The views of a scene show one set of named points, each view turned or mirrored, and shifted as a whole, with a little noise and some points left out.
In the rows, zero is written as 128.

Scene 1
View 1
k_51: [118  97  68 135 137 125 155 128 124 137 206]
k_820: [143 118  95 136 134 159 179 173  98 143 143]
k_692: [133 110  80 131 129 151 166 162 105 148 165]
k_554: [132 117  53 134 103 166 123 102  77 144 140]
k_287: [135 123  94 179 167 132 186 102 120 107 161]
k_590: [142 121  83 139 127 168 167 164  87 148 137]
k_129: [129 104  60 123 114 152 143 141  95 152 171]
k_993: [138 113  70 123 111 168 147 157  85 157 147]
k_86: [130 109  44 110  89 166 111 131  71 162 150]
k_19: [148 131  90 152 128 172 165 139  76 134 116]
k_913: [132 116  72 147 126 152 149 119  93 135 152]
k_156: [138 120  83 159 142 149 170 122 100 126 146]
k_775: [142 121  93 158 146 151 183 147 102 127 145]
View 2
k_692: [126 146 120 141 115  95 127 136 179 139 104]
k_51: [126 116 123 110 126  87 132 104 238 170 123]
k_913: [104 162  93 119 117  88 124 118 189 143 121]
k_775: [ 84 171 133 147 117  97 139 130 183 133 114]
k_590: [109 172 106 145 111  97 126 144 157 126 104]
k_86: [150 159  44 107 113  84 100 128 162 143 112]
k_554: [112 171  51 101 116  79 107 116 177 144 126]
k_156: [ 75 162 134 133 120  91 142 115 208 147 124]
k_19: [ 80 191  98 140 111  93 126 133 157 123 113]
k_287: [ 58 162 137 129 124  85 146 101 227 148 131]
k_129: [160 132  86 125 116  92 113 135 178 144 104]
k_993: [133 159  87 135 112  94 114 139 157 133 105]
View 3
k_692: [144 151 104 148  90 121  88 122 136 150 113]
k_156: [118 140 117 148 104 136 127 116 132 162 108]
k_287: [114 126 105 164  96 149 161 104 130 191 116]
k_913: [137 137 116 133 117 131 120 122 136 141 114]
k_590: [116 158 125 140  98 122  84 127 136 144  93]
k_129: [166 144 105 130 109 119  97 129 138 131 122]
k_51: [186 122  79 152  96 137 139 110 133 165 153]
k_19: [ 97 152 137 135 115 129 107 127 133 145  85]
k_86: [190 146 118 105 132 112  84 144 143  96 126]
k_775: [107 148 113 156  91 131 109 116 131 170 101]
k_820: [109 151 118 154  90 131  98 117 134 161  98]
k_993: [142 154 120 128 110 115  81 132 137 124 106]
k_554: [129 144 140 116 138 131 124 133 137 123 105]
View 4
k_554: [136 120 186 140 145 127 119 149 101 119  50]
k_590: [162 138 163 160 123 135 158 158 131  79  81]
k_287: [147 147 107 182 178 178 131 149 101  71  43]
k_820: [164 142 140 172 134 155 154 158 125  71  76]
k_913: [150 132 158 160 147 144 136 155 105 103  52]
k_51: [180 134 119 185 160 167 149 157  79 141  15]
k_156: [151 140 138 168 153 158 137 152 112  77  60]
k_86: [155 112 199 132 123 114 140 150 107 142  56]
k_692: [176 136 146 167 126 144 166 161 118 105  62]
k_775: [160 143 134 174 145 158 152 156 122  63  71]
View 5
k_775: [124 128 114 105 101  86 150  93  98 126 107]
k_913: [113 100  91 103  99 109 125  99  79 154 118]
k_129: [108 116  79 104 112 102 117  86  56 167 122]
k_86: [122 109  56 100 109 128  98  78  63 200 135]
k_554: [121  91  69  96  93 132 109 102  86 182 127]
k_993: [133 147  85 107 121  92 127  59  73 163 121]
k_156: [117 104 108 104  96  98 141 106  95 133 110]
k_820: [127 132 108 106 105  91 151  90  98 130 110]
k_51: [ 65  88 107 107 100  85 125 115  24 134 101]
k_19: [145 125  94  99  99 108 140  92 124 150 118]
k_590: [137 137  91 105 111  99 135  75  97 150 119]

Which points are out of place in each view (at most two, in the order of its rows)? Write - if all are in place.
view 1 | k_51, k_820
view 2 | k_156, k_129
view 3 | k_86, k_554
view 4 | -
view 5 | k_993
